A landscape with many valleys, sampled at points; each row gives a point and its height.
A ball rolls from a point to the lowest of its 4 nearest points, and stops where none of them is lower. Distance is the straight distance between rows; heights are no part of it.
Lop: [107  73 119 124 165  85 122 161 139 206 105 147 115 115 157 123 117  91
 122 123]  height 24.6
daf: [109 112  85 128 148 119 143 140  95 209 161 117 113  75 146  92 103 115
 131 108]  height 40.4
dufe: [128 147 158 124 129 133 110 109 139  57 129 136 135 153 101 155 152 148
 137 140]  height 80.3
vaz: [168 118 164 142  57 117 133 115 174  49  84 139 122 143 128 156 152 163
 115 138]  height 37.9
pab: [120 158 132 118 153 143 117 116 115  89 151 134 144 141 112 129 130 142
 136 120]  height 26.0
fisog: [126 122 139 135 122 118 122 136 164  77 123 139 133 135 114 131 127 135
 124 144]  height 80.8
Sefiv: [170 110 155 142  58 112 133 134 180  68  76 140 122 139 133 147 146 152
 114 140]  height 36.1
lilo: [185 106 159 129  42 111 139 136 187  71  44 157 120 138 156 145 156 156
 112 117]  height 4.4
lof: [115 156 117 121 156 141 128 121 103 111 160 126 145 129 121 113 116 135
 129 110]  height 25.3
Bifa: [125 169 143 109 151 164 110 107 107  91 150 137 148 153 103 145 143 142
 148 117]  height 32.4
tusep: [146 132 168 138  90 127 117 100 153  47 108 131 128 156 107 166 158 158
 125 149]  height 45.1
soz: [150  96 137 138  94 103 130 162 183 124  71 143 120 136 142 136 132 117
 113 153]  height 67.9
neluz: [136 137 163 132 108 128 113 104 152  49 119 135 131 154 102 160 155 154
 129 149]  height 56.1
bev: [116  81  98 119 171  89 135 160  88 250 142 120  92  80 161 109 118 100
 137  99]  height 63.6
ludil: [113 155  94 131 147 145 142 115  70 163 181  98 132 111 129 101 101 130
 125 113]  height 29.3
mimup: [108  95  92 123 159 106 139 150 101 230 146 125 102  75 154 100 112 107
 134 102]  height 43.5
boda: [146 142 200 122  73 158 111  52 147  43  89 140 140 165 104 195 189 166
 137 149]  height 53.3
pem: [107 147  79 140 142 141 146 114  60 196 190  77 111  98 125  99  95 123
 129 129]  height 32.6
Ritu: [144 123 153 141  96 118 122 122 166  58 108 134 126 142 114 148 143 149
 122 151]  height 52.2
gofa: [154 108 143 140  78 108 131 146 183  87  85 140 122 135 128 138 135 135
 116 148]  height 5.8
laba: [126 177 118 123 154 174 130 103  71 142 175 101 144 143 116 119 120 130
 134 109]  height 48.9
Lome: [159  97 146 129  84  86 129 173 171 149  33 143 117 149 162 144 140 116
 105 145]  height 49.2
lafu: [115 160 108 124 153 148 134 119  89 127 167 114 144 122 124 108 110 135
 127 109]  height 35.6
zap: [117 154 127 119 151 140 122 122 119  91 152 134 145 134 115 123 126 139
 135 121]  height 24.9
Lub: [111  87 121 130 146  97 125 159 161 166 101 148 126 116 148 120 116  95
 119 136]  height 42.1
Resoz: [112 168  97 137 148 163 141 102  53 178 192  73 121 129 116 109 104 121
 131 126]  height 20.1
Vupom: [112 118 116 129 144 118 127 143 150 118 136 141 137 111 128 109 111 121
 124 128]  height 13.4
lum: [178 102 150 128  53 104 137 153 187  97  41 149 118 143 156 139 149 140
 109 129]  height 18.7
vosar: [108  81 116 124 158  94 127 158 148 191 111 147 120 109 154 118 116  94
 123 124]  height 26.3
ses: [153 123 163 145  76 119 126 113 167  48  99 134 124 148 118 160 152 159
 118 147]  height 39.9
vir: [113 109  78 133 148 115 146 142  85 231 165 107 104  68 143  94 106 116
 136 113]  height 60.6
papo: [181 102 152 115  57  92 135 159 181 111  13 156 116 148 173 143 152 134
 109 118]  height 29.5
zut: [122 159 146 118 147 148 111 110 118  75 145 138 145 152 103 144 143 143
 142 125]  height 34.8
zezi: [122 134 133 129 137 123 122 130 147  80 134 138 138 132 116 129 124 135
 128 136]  height 50.7
fasek: [111  95 117 130 143 103 129 157 161 155 112 148 130 113 142 114 115 104
 121 133]  height 57.4
Zuv: [121 180 114 129 154 193 130  88  51 177 192  68 122 153 103 119 115 107
 146 131]  height 30.2
bega: [109 130  76 140 142 130 149 125  71 207 184  89 111  81 132  97  94 124
 130 122]  height 37.5
ginu: [144 141 179 133  92 136 112  86 147  44 106 136 132 162 104 177 172 161
 130 148]  height 47.9
zeva: [105  91 106 124 160 104 134 153 134 191 127 145 123  95 151 105 111  99
 127 114]  height 17.6
kam: [125 173 150 103 150 172 106  99 110  87 148 141 149 158 100 154 151 143
 153 120]  height 37.6
bevip: [112 176 109 133 157 192 131  87  51 187 202  58 114 152  98 115 113  99
 151 144]  height 42.0
Nitub: [119 163 126 117 155 152 122 116  97 106 161 129 148 139 115 123 124 138
 136 112]  height 27.6
giz: [105 108 100 126 152 115 137 145 124 177 142 137 128  88 149  96 108 111
 128 112]  height 22.5
fet: [106  78 113 121 169  88 126 157 128 214 120 143 112 100 160 114 115  94
 127 111]  height 10.1
teno: [107 131 101 126 151 128 140 133 108 149 159 125 136  98 135  95 103 125
 125 109]  height 28.9
duba: [173 118 170 139  53 119 133 106 170  45  81 143 124 145 132 161 156 171
 110 132]  height 38.4
fila: [116 101 120 134 134 107 130 154 168 135 113 145 132 117 136 118 118 107
 123 139]  height 49.4
buluv: [128  90 127 136 122  94 126 167 172 152  85 147 124 132 146 130 122 100
 116 150]  height 36.8
tefim: [103  96 107 126 154 106 132 152 144 173 126 144 127 100 146 106 112 105
 127 120]  height 21.9
maso: [130 178 135 110 154 179 118 103  86 117 162 124 151 152 107 137 133 136
 145 109]  height 36.4
beg: [118 164 105 129 153 153 136 114  73 147 174 103 140 126 124 108 107 130
 129 110]  height 37.4
Nupez: [123 165 155 107 143 159 107 104 118  77 141 139 147 155  99 154 151 145
 148 125]  height 43.8
rafe: [166 101 145 131  72  95 134 168 180 129  40 146 115 145 159 141 142 123
 109 140]  height 59.1
pevum: [132 132 149 134 116 119 118 121 155  60 123 134 133 144 108 144 139 145
 126 147]  height 80.9
sig: [118  85 125 133 140  90 124 166 167 167  91 148 123 128 148 128 123  96
 118 143]  height 16.3
gilad: [114 109 119 131 142 111 125 149 157 125 126 144 134 113 131 114 116 115
 124 134]  height 11.4
zub: [148 107 139 141  92 110 131 147 182  92  92 138 123 136 126 135 133 131
 117 152]  height 38.0
fipu: [125 121 132 136 125 116 124 141 162  87 123 138 132 130 121 128 125 131
 125 145]  height 67.4
rilu: [109  78 106 118 173  87 128 158 105 236 128 133 100  90 164 112 118  95
 131 101]  height 44.9
dobek: [123 141 143 126 134 127 115 121 144  68 133 136 137 144 107 139 136 144
 130 139]  height 70.7
Ledi: [166 124 177 141  55 125 128  94 160  41  84 140 128 151 124 168 164 172
 114 135]  height 39.1
robig: [127  95 127 136 123 105 128 159 177 139  98 146 128 125 138 124 122 107
 118 148]  height 54.2
Fuveg: [149  91 143 128  97  85 126 175 168 159  47 141 118 147 157 144 135 108
 107 152]  height 41.7
pata: [131 179 142 103 150 191 113  99  95 109 158 130 152 155 100 144 143 139
 155 108]  height 42.6
Rika: [116  89  90 123 163  99 137 155  88 252 149 116  93  72 155 103 116 104
 138 104]  height 65.3
Tibun: [109  92  95 122 163 105 139 149 110 218 140 131 112  81 156 101 112 101
 131 106]  height 27.8
Vav: [140 106 132 141 102 107 128 154 181 103  94 141 124 133 129 131 128 121
 118 150]  height 58.5
desur: [111 131  83 133 144 132 149 128  78 192 175 100 118  84 136  93  97 126
 129 117]  height 45.7
nuv: [133 147 171 121 114 143 107  89 141  50 120 139 134 160  96 171 168 153
 142 147]  height 58.4
bipi: [112 130 116 126 150 125 128 135 132 111 147 136 141 115 128 109 113 125
 128 123]  height 21.1
kom: [116 174 106 135 152 175 136  95  49 175 191  70 123 140 111 112 111 116
 135 130]  height 24.1
terev: [106 163  89 140 149 157 141 102  49 186 199  65 114 125 113 105 100 116
 132 136]  height 24.8
nuf: [123 112 127 135 125 113 126 147 167 101 119 141 132 126 125 124 121 123
 123 143]  height 65.7
totet: [161 115 153 144  71 114 129 129 178  63  91 135 123 142 124 149 144 151
 115 146]  height 38.9
zepo: [115 144 119 122 152 133 125 131 119 103 153 130 144 123 122 114 116 136
 130 117]  height 23.1
muku: [130  85 132 135 122  87 126 170 169 167  72 146 122 141 150 139 126 100
 111 153]  height 35.4
Fekez: [157 132 186 137  67 134 121  76 153  37  90 136 133 160 116 180 175 172
 120 141]  height 41.9
palun: [134 148 186 116 101 157 107  70 144  51 106 142 135 165  94 186 183 158
 148 151]  height 61.4
sulom: [136 184 130 115 150 197 123  96  72 143 172 102 146 154 106 129 129 125
 148 110]  height 56.5
sefem: [104  88 105 122 160 101 131 152 129 200 127 142 118  94 154 106 114  98
 129 110]  height 15.5
Pog: [109 123 111 127 152 120 134 141 132 134 145 138 136 104 135 104 108 120
 128 118]  height 22.0
zedo: [107 118  78 132 146 123 147 137  84 214 170 104 111  72 142  92 100 119
 132 115]  height 51.2
tiniv: [126 159 167 107 133 161 104  91 128  64 131 144 142 160  94 167 166 149
 154 138]  height 64.8
topev: [116 165  99 134 149 157 141 106  60 165 183  84 131 125 123 105 106 127
 128 117]  height 13.1
zegap: [172 106 148 137  59 109 137 148 183  90  59 143 118 139 143 141 144 140
 111 139]  height 29.2
Bar: [107 106  89 124 154 115 144 143 105 203 150 125 115  79 148  95 106 114
 130 107]  height 13.7
gavor: [116 123 126 130 139 119 124 140 151  97 132 139 136 125 123 120 119 127
 125 134]  height 32.8
Subas: [115 151 110 127 153 137 132 126 101 126 164 122 142 117 129 107 108 133
 127 110]  height 28.4
sefa: [127 178 111 128 153 176 133 100  61 153 180  90 138 140 113 116 115 124
 135 114]  height 32.7
Luma: [166 105 146 139  68 109 136 148 184  92  68 141 118 137 139 140 139 134
 113 145]  height 32.9
gagup: [126 173 121 118 156 167 124 110  79 124 169 114 148 143 113 122 123 136
 137 105]  height 49.3
logi: [129 183 122 123 150 197 130  92  61 162 185  81 136 153 107 123 120 116
 144 118]  height 39.0
bupe: [123 169 134 112 156 158 118 112 100  96 156 133 149 146 109 135 134 140
 141 110]  height 28.7

Where does a ball stop that starts at each point below?
Bifa => gilad
Ledi => gofa
maso => gilad
pata => gilad
neluz => gofa
lafu => gilad

Call two points neighbours if one is among the 4 nearest of the other. Go from one point of each pair to the other, from neighbour to neighbour, staying as low as possible. Name the highest point that can't be avoided.
sig and topev => Lub
gilad and fet => teno
gofa and lilo => zegap
fet and Bar => giz
